Points on a hilly landscape, in no order, each with its height.
A ball rolls from a point to the lowest of its 2 nearest points, and stops where none of them is lower. Distance is the straight distance between rows; heights are no part of it.
Vep h=5.46: [ -9   1 -27  -5  -6 -12   3  11  29   3  -5 -15 -11   6   7  26 -14 -19
 -15  -7  25  -5   1   0   3   3  11 -32  -7  -7   5  15   2  -3  16   9
  14 -28  -5  -9  20  -9   9   1  15   4  10 -19  17 -25  -3]
davu h=5.68: [  2  10 -11  23  -7 -24   1   9 -10   8   3 -12 -12 -23  -6 -29  -3 -13
  24  21   9  21   5  -9  -8  22  11 -16  10 -20   9  18   8 -28 -19  -5
   7  -5   1  12 -10  -3  11  13  -3   2  -3 -16   1  16 -11]
nam h=7.97: [ -8   9   7  33  -6 -14  -4  -5 -14 -17  14  -4  -4  11  -7   3  16  10
  16   4   4 -24  -8 -11 -14  -5   2   5  -3   6   0  21   0 -14 -10   5
   5 -14   5   1  -9   7   7  -3  39  -3  23 -20  31   8   8]
vebag h=6.99: [ -2  10  10   7  21   8   4  -1  -3   7  -1  -6  10   5  18   8 -22  16
  -4  -4  -3 -19  12   3   5  -5 -16  -6   3   8  25   0  13  -3  22 -10
 -10  -9 -21  -7 -11  -7  14   6 -11  -6   8 -17   7  -4 -18]
migol h=7.60: [-13  -3   2   3   4 -15 -15   9 -28 -14 -16  -7   8  35   2  10  19   4
  -8   2 -15 -10   6 -15  -4 -10   2  18 -12  -2 -11   1   6   3  14  22
  -5  -7   6 -13 -14  18  11 -25  29 -23   4   3  27  11  14]
zakun h=1.51: [ -3  24   1  -7 -13 -29 -11   8   8  10  14  -9   1   8 -26 -20  15 -14
   5  19 -16   0  -2 -25 -33   8  19 -14  -6 -33  -1  -1  12  -9  -1   1
  16   1  17 -19 -11  23   5 -21  -1  -4  -7   0  -2  10   3]
dunuz h=3.85: [-14  -9  32   9  17   3  -4 -16  -6 -13  -6   0  -2  -9  -1  11  21  22
  -8   6   5 -29   6  11 -11 -21   9  17  12   5 -15  10   9   0 -19  30
   4  -5  13  27 -20  23  -8  14  23  10   6 -10   4   3  -9]
zeli h=4.18: [  1 -23  14  25  -9  -5  -5  -6 -10  -1  25  10  -6  -6 -10  -4   7  -3
   8   1   4  -5 -23  10   5  -5   8  11  -3   2 -12  18 -14 -10 -45   1
  -1  14  11  32 -12  20 -10  15  21  20   6   0   2  13  -3]
Volo h=5.76: [ -6 -19  -5 -10   0  -2   0  11  31   4 -13   0  -2   9  15  22  -4 -17
 -21  -8  16   5   3   5   5   2  -1 -18  -8 -10  -7  -1  -9  19  11  12
   6  -7  -2  12  14   6 -10   0  13   1  -4   2  10 -21  -7]
lus h=5.09: [-12  34 -13 -11   3  -1   9  20  30   7  -1  -8   4  -6  12   4  20   3
   0  -8  -4  17  -8 -13  -1   9   0 -14  -2 -10  12  18 -16  -3  29  -2
  13  -7  -6   0  -4  -3   1   1  -7  -7  -2  -1   9  -9   4]
Gal h=2.99: [  7  -8   0   0  -6  21  -2 -12 -34 -23 -14   1   2  27  10   4  -1   0
  11 -15  -4   7   3   0  14  -3  -1  39  -6  11 -15  -1 -13 -12   1   7
  -7   6 -15   4  15   1  14 -23  -5 -30   3  -3  -6   6  27]
tem h=3.58: [  5 -13  -4 -11  -8  17  -2   5 -14  -7  -8   7   8  22   6  -5  -2  -3
   3 -16  -7  17   4   2  11   6  -6  25  -1   4   0 -14 -15   4   7  -1
 -10  17 -11  -5   7  -2   2 -18 -19 -21  -9  13 -13   3  15]
begeb h=5.87: [-15 -10  11   6  25  -2  -6  14 -21   7 -18 -10   9 -16   7 -16   3  21
   0   6  16  18  24  21  18  10  -8  -5  25  -7  11  -4   5   4   5  19
 -13  -4  11  18 -33 -15 -10  18  -3   6  -2  -3 -15   8 -22]
rupo h=4.99: [ -9   8  14  22 -11 -17  14 -12 -15  -4  18   5 -13 -32  -4  -2   6  23
  18  27  26   5   0   7  -6  -4 -11 -31   9  12   3  12   2   1  -3   1
   8 -18  -6  15  -3 -26  -9  22   1  13  13  -3  -7   8  -6]
mubud h=5.25: [ -6  11  -3  -7  37  16  13  -3  12  -3 -28  -6  10 -21  20   4   8  -2
  -2 -13   2   3  14  -5  -9   1  12  12   6   2 -11  17   5 -23  -6   1
   3  -3  -6  25  -6  11  19   9   1  -7 -12 -16   7 -15 -15]
Nivu h=6.96: [  1  11   9  -4   5   8  -9   3  13  18  21   8  10   0 -16 -12   5  22
   0 -12 -29   0 -12   4  -1  -2  -1  13   0  -5  15   2 -11   9  -2 -26
   0  22  16  -1 -25  12 -14   7 -31  14  -7  13 -21   7   2]
nepe h=5.88: [  6 -20  16 -15  22   3  15 -26  14   2  -2  20  14  10  13  -2 -10 -12
  -7  -6 -17 -22   8   2  -6 -13 -22   9  -8   9  -9 -20  22  12  -8 -22
 -15  16 -11   1  -1  33   1   3  -9   1 -13  23   1 -23 -22]
kur h=5.35: [  0  27  -5  23 -11 -13  10   7  -6  12  27  -5  -8 -31  -4 -19   4   6
  18  18  12  17  -8   0  -4  11   3 -23   9  -7  18  18  -6 -13  -6  -9
  13  -7  -4   6 -13 -20   0  24  -7  15   8 -13  -7   7  -3]
Tete h=7.48: [-10  18 -11   3   1  -8  -9  17  12   7  -3  -9  18   8  -9   0  15  20
 -27  -1 -26  -6  -6  -2   0  -8   4  18   1   6   1   0 -15   7  26   3
 -11  -5  10 -18 -17   4  -9  -3  28  14  10  11  34  13   9]
lubif h=3.42: [ -1 -19   2   2 -17 -18  -3  17  16  15   3  -5 -19 -15  -4 -24  -5 -22
  -1  14  21  14  -7  -6 -10  17   6 -36   2 -26   5   4  -3  -1 -19   7
  11   2  16  29   2   9 -21  21   2   9  -6  -7 -14   6  -9]
sez h=4.23: [  4  24  10  -1   9  23  16 -40  -3  -9  10  11  -5 -30   0  12   7  18
   2   5  -8 -25  -4   0 -17 -13   4  18   0  16 -15  13  15 -15 -11 -10
  14 -10  -8  -1  11  -4   9  14 -12   6  19 -15   1  -1   8]
Niba h=2.90: [  7 -21  22   4  -4  14 -12 -11  -8  -1  21   8 -10   2  -7   2 -18   2
  18  -8  11  -2  -1  12   8  -3   6   3   9  -5   6   4   3  -4 -28  -2
  -1   8   2  13  -1   2   1   9 -17  -2 -11 -13 -30   0  -6]
mulof h=4.27: [ -3 -23  -5  20 -25 -12  14  -4 -15 -13   7  15 -12  -2   8   4  11 -15
  30   8  30  16 -10  -7  10   4 -16 -22 -15  17 -11   8  -8   1  -7   0
   1  -7 -12  15  23 -15  -5   1  14  -2   9   4   7   0  10]
fovu h=6.29: [ -1  -9   7   0   5   6   1  -6 -31  -6 -13  -3  -1 -16   4  -9  11  12
  21   4  12  37  13   6  20   4  -3   9  15  -1  -2   3  -2  -7  -7  12
   0   0   2  20  -5 -25  -7   3 -19 -23  -7  -7 -35   9   5]
nus h=7.30: [ -1   0  -4  15 -19   0 -11  14  -9   3  20  -3   0  20 -16 -10   8  18
   6 -12 -16  11 -17  -4   6  -5   3  25  -2  -2   6   9 -20  10   2  -9
  -3  16   8  -5 -12  -2 -11  -8  13   0   9   3   4  18  24]
rab h=7.26: [ -4  11 -16   4   9   2   4   8  10   8  -2   4  18   7   0 -17   6   2
 -12  -5 -24  -3  -2   1   4   4  -2  20  -4   7  -5   1 -16  -6   4 -13
  -9  10   1  -3 -12  17  -6   5  18  26   2  17  37  10  -1]
dokop h=3.94: [  2 -11  -8   2  -8  -3   1  33  28  25  15  -7 -10  -9  -3 -19 -14 -12
 -13  -3  17  16  -8  13   7  14   1 -39   8 -20  24  -2 -15  11   2   4
   3  11  17  21  -5  -5 -21  28   0  24  -1   4 -11  -6 -10]
nakip h=4.98: [  4  -8  11   5  -2 -18  13   1   9  -3  12  17   2  17  -5 -17  16 -29
  24   6 -10  -8  -7 -27 -26  12  -5   1 -25 -13 -11  -4   5  -7 -19 -19
  -4  16  -9  12  -2  41   4 -16  -2 -18 -18  15   0  -6  -9]
maro h=3.55: [ 17  -3   0  -6  -1  18   1 -26 -37 -14  -7   7  -2  17   6  -4  -6  -6
  24  -2  -6  -9   9  -7  -1 -12   0  28 -10   9 -14 -10  23 -20  -1 -14
 -11   8 -18 -14  17   5  26 -20 -15 -27  -2  -3 -11  -2  16]
Dedi h=4.61: [-11   0  26  20   2 -15   6  -8  -7  10  15  -1  -7 -25  -5  -7  -2  28
  -4  20  13 -20   6  20  -5 -11   1 -17  19   2   5  12   1   0 -17  11
   4  -9   3  29 -23   2 -10  33  10  21  11  -4  -4   7 -21]
finib h=5.80: [ -7  22 -23 -18  18   2  -5  15   2  -3 -36 -23  -4 -10  13  11  -6  -9
 -18   0   3   9  12  -4   3   6  15  -5  12 -10   4   1  15 -17  19  19
   1 -21  -1  -7   0  -8  22  -6   2 -15  -9 -21   8  -7  -5]
Ses h=4.30: [ -5  -7  20  15   3   6 -13  -9  -8  -8  16  -7  -4  37   6  29  -8  20
  12 -14  13 -36   2  -7   3 -17  -6  -8  -7   1  23   8  14   7  17   5
   1 -21  -4 -11   1  -4  12 -15   8 -26  15 -27   2 -11  10]
Bapor h=6.83: [ 18  -1 -12 -14  -7  15  -6 -16 -13   1   5  22   5   3 -18 -20   2  -4
   2   2 -31   7  -8   3   3   1  -2  40   2   7 -21 -21  -5  -5 -16 -20
  -3  24   9 -21   6   0 -11 -10 -20   3  -8  24 -13  14  16]
zuzef h=2.48: [ 14 -13   9  -4  -7  13  -8 -18  -5  -7   6   3 -20  -4  -6  -1 -20 -17
  10   6  15 -15  -3   5  -7   0  23  -2   6 -13  -9  -2  14 -15 -30  11
   6  -3   5   9  24   4  12   4  -7   1  -1 -22 -22  -9   2]
dekez h=6.78: [ -8  14  21 -16  16   5   7   7  29  11  10   3  13 -14  -4  -5   0  24
   1  -4 -16   3  11   2  -7   5 -18 -21  -2  -3  21  -9  -4  22  17 -17
   2  10  13  -1 -27  -1 -20   9 -29   9 -10  24 -23   0 -10]
Tul h=5.55: [-15  -2   1  -5  14  -7 -14  14  -7   1 -20 -14  13  -2   5  -1  -1  21
 -19   3  -7   4  14  14  10   7   0  -1  20 -10  11  -8   8   8  20  24
 -12 -11  15   0 -29  -3 -10   3   7   8  -9   5   3  13 -13]
dosig h=3.54: [ 11 -21   5  13 -23  13   4  -3 -12 -11   7   3 -15   6   0  13  -1 -14
   0 -20  25  22 -20   2   4   1   8   3  -6  -5 -12  11 -27  10 -26  12
   4  18  -5  26  22  -4  -8  -3  10 -19   3  -9 -11  -7  15]
das h=3.88: [ 14 -10   1 -18  -1   4 -14  -7 -10  -4 -12  -4   0   8   2  20 -20   2
  -3   7   9 -14  20  13   5  -5   0 -18   7   9  11 -20  23  19  21  12
  -6 -16  -2 -32  14 -30   5 -16 -21  -5  -8  -1 -23  -3  -5]
tudok h=6.15: [  7  19  -2 -15   8  -5 -14  -3 -18   2  -6 -11  10  -3  -9 -14  -4   7
  -1   9 -26   1  12  -6  -6   5  -3   9   8  -6  21 -22  28  -2  21  -5
  -7   3   4 -31 -21  -2   6  -8 -24 -13 -16   8 -19  14  -2]
Tuma h=7.05: [  7  17 -14   4   1   4  11 -13  -1  10  16  19  14  -7  -8 -23   3   4
   0   2 -33  -6 -12  -2  -5   5  -8  30  -5  13 -11  -2  -4 -11  -6 -30
  -2  13  -5 -14  -3   8  -4   4  -6  22   4  19  16  15   3]
pofe h=5.03: [ -7   2  -8 -15   3 -14 -16   7 -11  -3 -16 -14  13   3  -4   5  -9  15
 -35  10 -12 -10  12  22   6  -1  -1 -10  11   8  15 -25  17  18  26  15
 -12 -18  12 -38 -16 -18  -7  -5   3  20  -2  17  10  16  -3]
Delaz h=1.82: [ 23  -3 -22 -10 -15  15  -7  -6   3  -4   1  -3 -19  -5  -7   0 -40 -27
   6  -1   8  -4  -5  -8   4   7  27  -1  10  -5  -2   4   9 -24 -23  -6
   6  -2  -4 -11  39  -3  27  -7  -2   2   8 -25  -2  -5   8]
posor h=6.12: [  9   1 -40 -16  -8   5   4  13  14   7 -14   1   1 -17  -2  -1   0 -13
 -14  -1   3  21  -6  11  15  15  -5  -2   5  13  -1 -21 -12   8  16  -2
   1  -6   1 -13  28 -29 -21   2  -3  22   8  10   6   3  10]
Piris h=3.86: [  6  37   9 -19   4 -27  -3  -6  16  11   5 -17  11  13  -9   5  -2   5
 -24  12 -28 -24   7 -13 -27 -14 -11 -28 -15  -2  18 -13  29   8  32 -14
   8  -8   4 -46 -12  13  16 -14 -11  -3   2   8   1 -11 -10]
fesis h=4.24: [-21  -1  34  13  11 -13  -8   3   0  -2   0 -13  -7  -9   3   5  19  34
  -8   7  13 -11   6   7 -10 -16   2 -18  16  -2   8  11   6   9   2  25
   3 -10  19  26 -37  10 -12  19  11   4   2 -10  -7   6 -15]
gofik h=6.11: [ -5 -11   6  -4  24  14   5   0 -22   4 -22   2  13 -18   8  -5  12  23
   9  -7   3  20  19  18  25   4 -11  19  13   8   2  -2  -2  -3   0  -2
 -14   1   4  16 -18 -16 -10   4 -20  -2  -4   6 -25   5 -10]
gir h=4.65: [ -5  -5  -2  17 -21 -22  10   0   1  -6  11   9 -14   5   6   9   0 -14
  23  15  25   2   0  -9  -1   7 -14 -40 -12   4   5   9   0   1   7  -4
   8 -20 -16  -5  19 -13   4  -4   5  -1   7  -6  10  -5  -3]
Vedof h=5.24: [  1   8  -4  16   0 -20  13   5   0   5   5   2   4   3  -4 -25   0 -28
  17  10 -11  -3   1 -27 -22  18   1  12  -7 -15   2   6   6 -21 -13 -27
  -8   8 -14  -3  -8  23  20  -1  -1 -14 -12   9  12   6 -11]
nagi h=6.59: [-15   7  12 -14  25   2  13  13  21  10 -13   4  16 -18   5   2   2  25
  -6   1   9   6  19  18   8   4 -25 -33   8   7  18 -23  -2  28  27  -2
  -2  -7   2   1 -17 -24 -15   6 -20  17  -2  23  -6  -7 -20]
baze h=7.09: [  3  -5  -3   3   8  20 -10   6   0  13  12   1   7  -1 -12 -11  -8  12
   0 -21 -17  13 -11  12  15   4  11  31   6  -2   6   6 -20  -6 -11 -13
  -2  20  11   7 -13   3  -6   5 -20  11  -5   5 -14  10   6]
kab h=5.57: [ 11  21  -3   9  -4 -11  -2   0  -5   8  12 -11   0 -10 -20 -29 -15 -14
  15  14 -16   5   3 -18 -22  17  12  17  10 -24  16   5  16 -27 -16 -26
  -2  10  -2 -14 -12   8  16  -2 -27 -15 -13  -5 -16   9  -6]
funim h=4.76: [  4   6  11  16  24  14  16  -4  -9  10   7   2   1 -26   3  -2  -1  26
   9  -6  13  -1   1  21  21  -6 -10   8  13  16   4  18 -10 -13 -14  -7
  -6   0 -10  22  -7 -16  10  28  -3  16  16 -16  -2  -4 -12]
zikom h=6.40: [ 19 -17 -23 -23  -1   4  15   6  31  11 -21  20   4 -12   4 -10 -10 -34
  -1  12  11  14  -7  -4   8  16  -6 -17  -5  17 -12 -24  -9   7   4 -19
  -5   1 -11  -1  32 -11 -13   9 -13   8   1  10  -9  -5  -6]
gapi h=7.17: [  5   3  -3   1  19  13   1 -13 -28  -9 -13  -5   7  13  22  11 -30   8
  -1  -3  -4 -22  13   6  12 -12 -15  12  -5  19  10  -4  27 -10  15  -5
 -17  -4 -26 -18   2  -4  34  -5   0 -21   6 -11  11  -8  -6]
Livup h=3.39: [ -6  -3   7  -5  -2   5  -8 -18   4   0   0  -2 -10 -19 -13   2  -2   9
 -23   8  -4 -15  -5  16  -7 -14  23  18  18   1 -21   2   2  -7 -27  15
  10  -4  18  13   1  13 -10  17  20  33   5   0   8   8   1]
kon h=6.04: [ 11 -16   5 -15   6  22  10 -25  11  -1   9  30  10  16  17  13  -9  -6
  -3 -17 -10 -17  -6   8  11 -16 -20  18 -12  25 -15 -16  -2   6   2 -24
  -9  14 -13 -11  24  11  -3   1  -5   6   4  21   7 -19   0]
Ruv h=2.75: [  3  -9 -15  -7 -18   9 -12  -2  19   4   6   3  -9   3 -20   2 -10 -13
 -27  -2 -11  -7 -20   7   1  -7  22  20   7  -1 -20  -3 -15  -2 -23   4
   7   6  15  -2  18  13 -11   5  23  28   3   4  20   4  13]
siz h=0.73: [ 18 -16 -23   1 -21   7  -8  -6 -18  -6  -7   6 -14   8   2   0 -21 -29
   7   4  11  11  -7  -6  12   7  10  12   0   8 -19  -4  -3 -17 -19   0
  -2  -4  -4  -6  41  -9  10  -8  10  -5   9  -8   6   5  18]
Gesak h=7.36: [ -7  -5 -11  -9  13   5 -12   5 -26 -12 -27 -10   7  33  27  11  -7  -3
 -12  -9  -5 -10  13   0   9 -10  -2  19  -8  10  -2  -6  13 -12  21  10
 -13  -4 -13 -10  -2  16  31 -25  12 -26  -7   1  17  -4   4]
foneg h=4.48: [ -1  16  11  -4  22  23  29 -30  15   4   1  19  10 -32   7   5   5  16
  -5   3  -4 -15   3  14   2 -10 -12   7   4  21 -13   9   2  -9  -5 -15
   1  -1 -15   7   7  -8   2  24 -11  18  15  -5   6 -13 -14]
rul h=6.53: [ 14   9 -11 -15 -13  -6 -12  -6 -14  -3  -5   2   5  -3 -18 -18   5   0
   1  21 -28   8   7  -8   2   7   0  13   9  -2  -6 -20  10   0   8  -1
  -5   5  13 -33   2  -8  -7 -17 -12   1 -14  28  -9  23  14]
Num h=3.25: [ 11  -8  22 -18   4   9  -2 -31 -10 -10 -11   1 -11  10   7  27  -4   0
   3   8   5 -30  22   2 -11 -22  -2 -21 -14   3 -13 -15  27  15  18  11
   1 -10  -1 -23  12  -3  11 -18 -24  -9  -8   9 -17 -14   0]
vate h=4.46: [ -7 -17  17  28 -11 -19 -10   6 -17  -5  19   6  -2  12  -9 -12  23   3
  18   6  -2   3 -10  -6  -9   1   1   6 -12 -10  -2  15 -11  -3 -32   8
   2  14  12  27 -27  19 -13   5  19  -1  -8   4   0  13  -1]
fav h=6.80: [ -9  11  15   6  25   4  19   0   6   9  -3  10   9  -9  15   3   7  22
  18  -1   5   4  13   0   6   4 -30 -21  -2  15  15   2  -1   8  26 -13
  -5  -9 -18   5 -14 -16  -2  10 -19  -9   9   1  -8  -4 -14]
rivod h=6.36: [ -7 -16  10 -12   7 -14   3   6  16   2 -13  10   3 -15   0  -6  -5   8
  -7  21  11  -1  18  17   4  12 -20 -38   6   8   4 -25   4  28   9   2
  -3  -5   9   1  -1 -16 -21   3 -11  25  -6  30 -10   5 -15]
lomib h=5.18: [-17   5 -17  21 -36 -15   0  25  -5   0  22 -20  -4   3  -7   0   6  -3
  -7 -12  17  20 -21  -2  17  -6  -6  -6  -4   2  12  10 -25  23  25   7
  -1   8   8  -5   4 -24 -16   2  31   4  16   5  18   8  16]
munib h=3.83: [ -3 -16  24   8   7  -7  -8 -16 -25  -9  -1   0  -8  23  18  28 -11   2
  15   3  22 -24  22   0  -6 -13  -8 -25  -7  -2   3  -1  25   4  12  16
   0 -23 -15  -6   0  -5  15 -12  -8 -23  -1 -17  -7  -8 -12]
Maz h=5.98: [  8   9 -11   8 -24 -19  -8  -1 -16  -3  -6 -14 -21 -20 -10 -19  -1 -19
  16  28  16  18   2 -16 -10  19  17 -20   9 -24   3   8  19 -18 -15  16
  13 -15   6   1  12 -14  -1   4  -3  -7   0 -19 -12  11   6]
pebut h=5.71: [  7   1  -4 -13  15   1   9 -10  11  -2  -7   5  11  14  12  -4  -8 -17
  -7  -3 -19 -14   5 -10 -14  -8  -7  19 -11   1  -7  -8  20  -2   4 -23
 -13  10 -16 -12   5  30  19  -6  -1 -10 -15  12  12 -21  -8]
Zage h=4.17: [ -1   4   2 -14  25  40  -5  -4   5  -6 -17  -6   8   9   7  21   0  18
 -23 -37 -14  -3   0   8   9 -16   3  46   4  14 -16   4 -17   0   4   5
  -3   9   2  11   0  10   3  -2   3  -8  -1  -2  10  -9   9]
nutil h=4.66: [ -2  25  -5 -10  -7   9   2  12  17   1   4  -5   0  10  -3  20  13   1
  -9 -20  -9   0 -12 -15 -12  -3  18   9  -8 -18  -7  14 -18   7   5   7
  17   8   2  -3   2  10   1 -15   3 -13   1  -9   6 -14  20]
sep h=7.80: [-11   1  -6  17   0 -16  -7  10 -19 -15  -8  -4   1  18   1   0  19  -8
   3  -1  -7  -7   4 -14 -11  -1  12  20  -7  -1 -14  15  -5 -14 -10  21
   4  -1   8   8 -10  22  11 -12  40  -7   6 -11  43   9  12]
gukeg h=4.45: [ -1 -10 -18 -26   1   6 -20   8  -6  -8 -17 -13   7  -2  -1  19  -6   5
 -23  -5   2   4  12  23  15   1   6  -5  11  11  18 -30   9  24  26  19
  -6 -16   3 -32   7 -34 -10 -14  -9   6  -3   7  -9   4   7]
far h=5.83: [  7  24 -10 -19   4   8  -3   1   8  11  -5 -11   3 -17  -9 -15 -12  -8
  -2   6 -13   6   5 -13 -14  12  18  12  10 -19  12  -9  20 -14   3 -11
  -3   5  -1 -15  -3  -1  12  -3 -29 -13 -20  -1 -23  -1  -1]
Vuki h=4.26: [ -6  12  18   4   9  18   0   7  21  -3   0  -8   0  18   1  28  25  30
 -17 -34 -13 -12 -23 -14 -11 -20   9  17  -9  -4  -9  14 -23  26   6  12
   6  11   1   8 -13  16 -10 -12  13 -24   8 -13   5  -8  13]
fot h=6.19: [ 16 -12  -9 -13  -5   8   8 -10  24  11   8  31   8   5   4  -1 -18 -19
   2  -1  -7  -9 -10   4   7   3  -7   4  -4  15  -7 -21  -6   1   1 -31
  -7  19 -11 -20  23   0  -3   1 -12  17  -2  18  -1 -10  -1]
Tupar h=2.98: [ -1  20   3  -3  -1 -28   1   8  17  11   8  -2   7  15  -6 -10  -5  -8
  -5  13 -13 -11   8 -16 -22   8  -8 -20  -8 -14  21  -5  13   6  19 -17
  -1  -1  -3 -25 -13  18   7 -14  -4  -3 -11  11   4   1 -14]
kome h=3.81: [ -5  13   0  -1  23  29   2  -1  15   1  -2  -3  12  23  17  17  11  20
 -16 -34 -29 -14  -5  -6   3 -17  -7  35 -16  15   1  11 -12   3  19 -15
  -1   9  -6  -3  -1  17   2 -10   3 -15   8  -1  17 -15  17]
mes h=4.74: [ -2 -14  18  14  -8 -15   2   9   9  -5  20  14   2  23  -8  -5  23 -11
  19  -2  -8  -2 -12 -18 -20   5   2  -5 -26 -20  -5   5 -14   8 -27   4
  12  24   5  25 -20  36  -7 -14   9 -14  -7   4  -3   2  -4]
mugir h=7.52: [-13   3   6   9 -15 -10  -7  20  16   5  20   0   6  23 -19   2  15  20
 -10  -8 -18   2 -18 -10  -3  -9  -8   6  -5   2   3   5 -24  28  16  -2
  -2  11  10 -12 -15   4 -18 -14  23  -1   9  10  20  12  13]
runam h=5.11: [ -6  10 -14   7  -8 -37  14   7  17  -3   7  -6 -12  12   9  21  -2 -23
  -3  11  23 -20   5  -9 -12   7   1 -45 -17  -5   5  15   4  -2  13   0
  18 -39 -17 -17  15   3  16  -9  14  -1  13 -16  25 -20 -10]
defa h=6.08: [ -3 -26  -6 -17 -12 -18  -5  15  21  -2 -16  -1 -11   2   2   6  -6  -8
 -21   9  16   3   9  15   7   5 -10 -40  -1   3   4 -24  -3  43  16  10
   3 -11  15  -9   9 -21 -27  -3   1  24   0  25  -7   0  -8]
Gagam h=1.83: [ 13 -10 -15  -2 -30   6  -7 -15 -12 -14   9  12 -12   9 -14   4   0 -21
   1   3  -3   0 -21  -4  -2  -6  19  23  -8   6 -31  -8 -13  -8 -25   6
   8   4   6 -13  37  -1   0 -14  21   5  11   1  14   2  26]
mida h=5.67: [-12 -18 -11   1 -18  -3   3  22  14  -4  -2  -7  -1   2   4  17  -3   3
 -24 -16  21  17 -10  11  19  -2 -12 -10   1   9   2  -7 -22  39  21  11
  -6   3   5  -1  14 -22 -23   2  17  10   7  15   9  -6   2]
Puv h=2.70: [ -4   3   0  -2 -18 -21 -13  13  13  10   6  -8  -9  -3 -15 -16   7 -16
  -3  18  -5  12  -4 -10 -19  12  14 -15   1 -34  -1   3   1  -3 -15  13
  14   1  22   7 -15  18 -14  -3   9   6 -14   0  -5   8  -2]
rivi h=4.53: [-10   4  -4  11 -20 -15   5  30  15  13  33  -8  -9 -10  -6  -8   0   6
   1  -1  19  17 -17   8   7   1 -13 -41   5  -4  28   4 -21  26  21   1
   2  -1   9   3 -10 -30 -22  12  13  24   6  16   1  -1   2]
Tev h=6.30: [ -1   1   2  -5 -10  -4 -11  -1 -32 -10 -17  -9 -10 -15  -2  -9   6  -4
  19  18  14  34  17  -8   3  14   3 -10  14 -15  -1  -3  20  -7  -1  20
   1 -10   7   5   0 -22   1  -6 -17 -18 -13 -13 -31  14   3]
Nomul h=3.87: [ -4 -33   9  25 -19   3  -2   1  -5  -9  22   6 -14   7  -1  12  -6 -10
   9 -19  29   1 -20  12  17 -11   0  -1  -3   5  -3  19 -19   1 -30   9
  -1   9   2  33  13   1   1  10  31   1  10 -14   9 -11   0]
vovo h=3.89: [ 12 -29   0   2 -25  -6  13   1   9  -6  -5  19 -13   6   8   5   7 -34
   8   0  22  15 -11 -12   2  11  -1 -22 -21  -6 -15  -1 -17   4 -19   7
   7   6  -9  20  34   3 -10   0   9 -15   1  -3  -4 -11   7]
Febu h=3.22: [  8 -29  22   9  -1  14   2  -7 -12  -3   7  12   4   5  -1   8   7  -4
  15 -15   7  21  -8   4   9  -1   4   9 -11  -4  -3  11 -18  -2 -34   1
   0  21  -4  31  -2  10  -9   4 -15 -19  -7  -7 -34  -3   2]
sume h=3.91: [ 18  15  -2  -5  -3  19   7 -39 -12 -12   6  14  -2  -9  -4   2  -2  -6
  20   2 -15 -13  -6  -8  -6  -9   3  29  -6  10 -18  -4  18 -20 -18 -17
   3   7 -12 -10  21   2  14  -5 -19 -11   3  -4  -9  -4   8]
Rigev h=5.56: [ -8  23 -19   2   7 -10   6  12   1   5 -20 -16  -5 -15  11  -4   7  -6
   6  10  12  18   5  -5   5  19  -4 -15  10  -3   9   7   7 -18  19   9
   0 -19 -12  -3   1 -20  14   2   2  -3   1 -14  16   0  -1]
bes h=5.00: [  6   3  -3  11  32  13  12   6   6  14 -10  -7   8 -29   5 -12   7   4
   5 -14   7  18   2  10  16   4   7   6  12   5  -5  19 -17 -18 -19  -5
  -1   4   2  34 -10  -1  15  28  -3  25  -2  -9   5  -4 -18]
zedaf h=5.47: [ -1   2  -7 -20  19  14   2  -9   3  -3 -25  -7   2 -10  12   4 -12 -11
 -11   6  -4 -12  10  -5 -12  -5  13  12   0   1 -15  -4  22 -15  -6   4
  -4  -4  -5   2   9  14  25   0   0 -10 -16 -13   0  -9  -9]
fiv h=4.19: [  3  11 -19 -13   7  28   1   4   8  -4  -8  -4  13  -2   1   9  -4   8
 -10 -21  -9   8  -6  13  15  -1   1  26   4  19   0  -4 -13  -1  16  -4
  -3   1 -12  -9  15 -15  -5  -4  -6   3   0   8   4  -3  16]

Call two points neighbours if one is among the 2 nearest of the other. Go from one point of each pair to the other, from neighbour to neighbour, staying as low as possible. Name the highest point that can't be avoided.
siz, Num => Tev
Gal, kome => fiv
siz, zakun => Volo

Where does a ball stop that starts at each point below?
fav => zakun
pebut => Gal
fovu => Num
Maz => siz
nus => zakun
finib => Gal
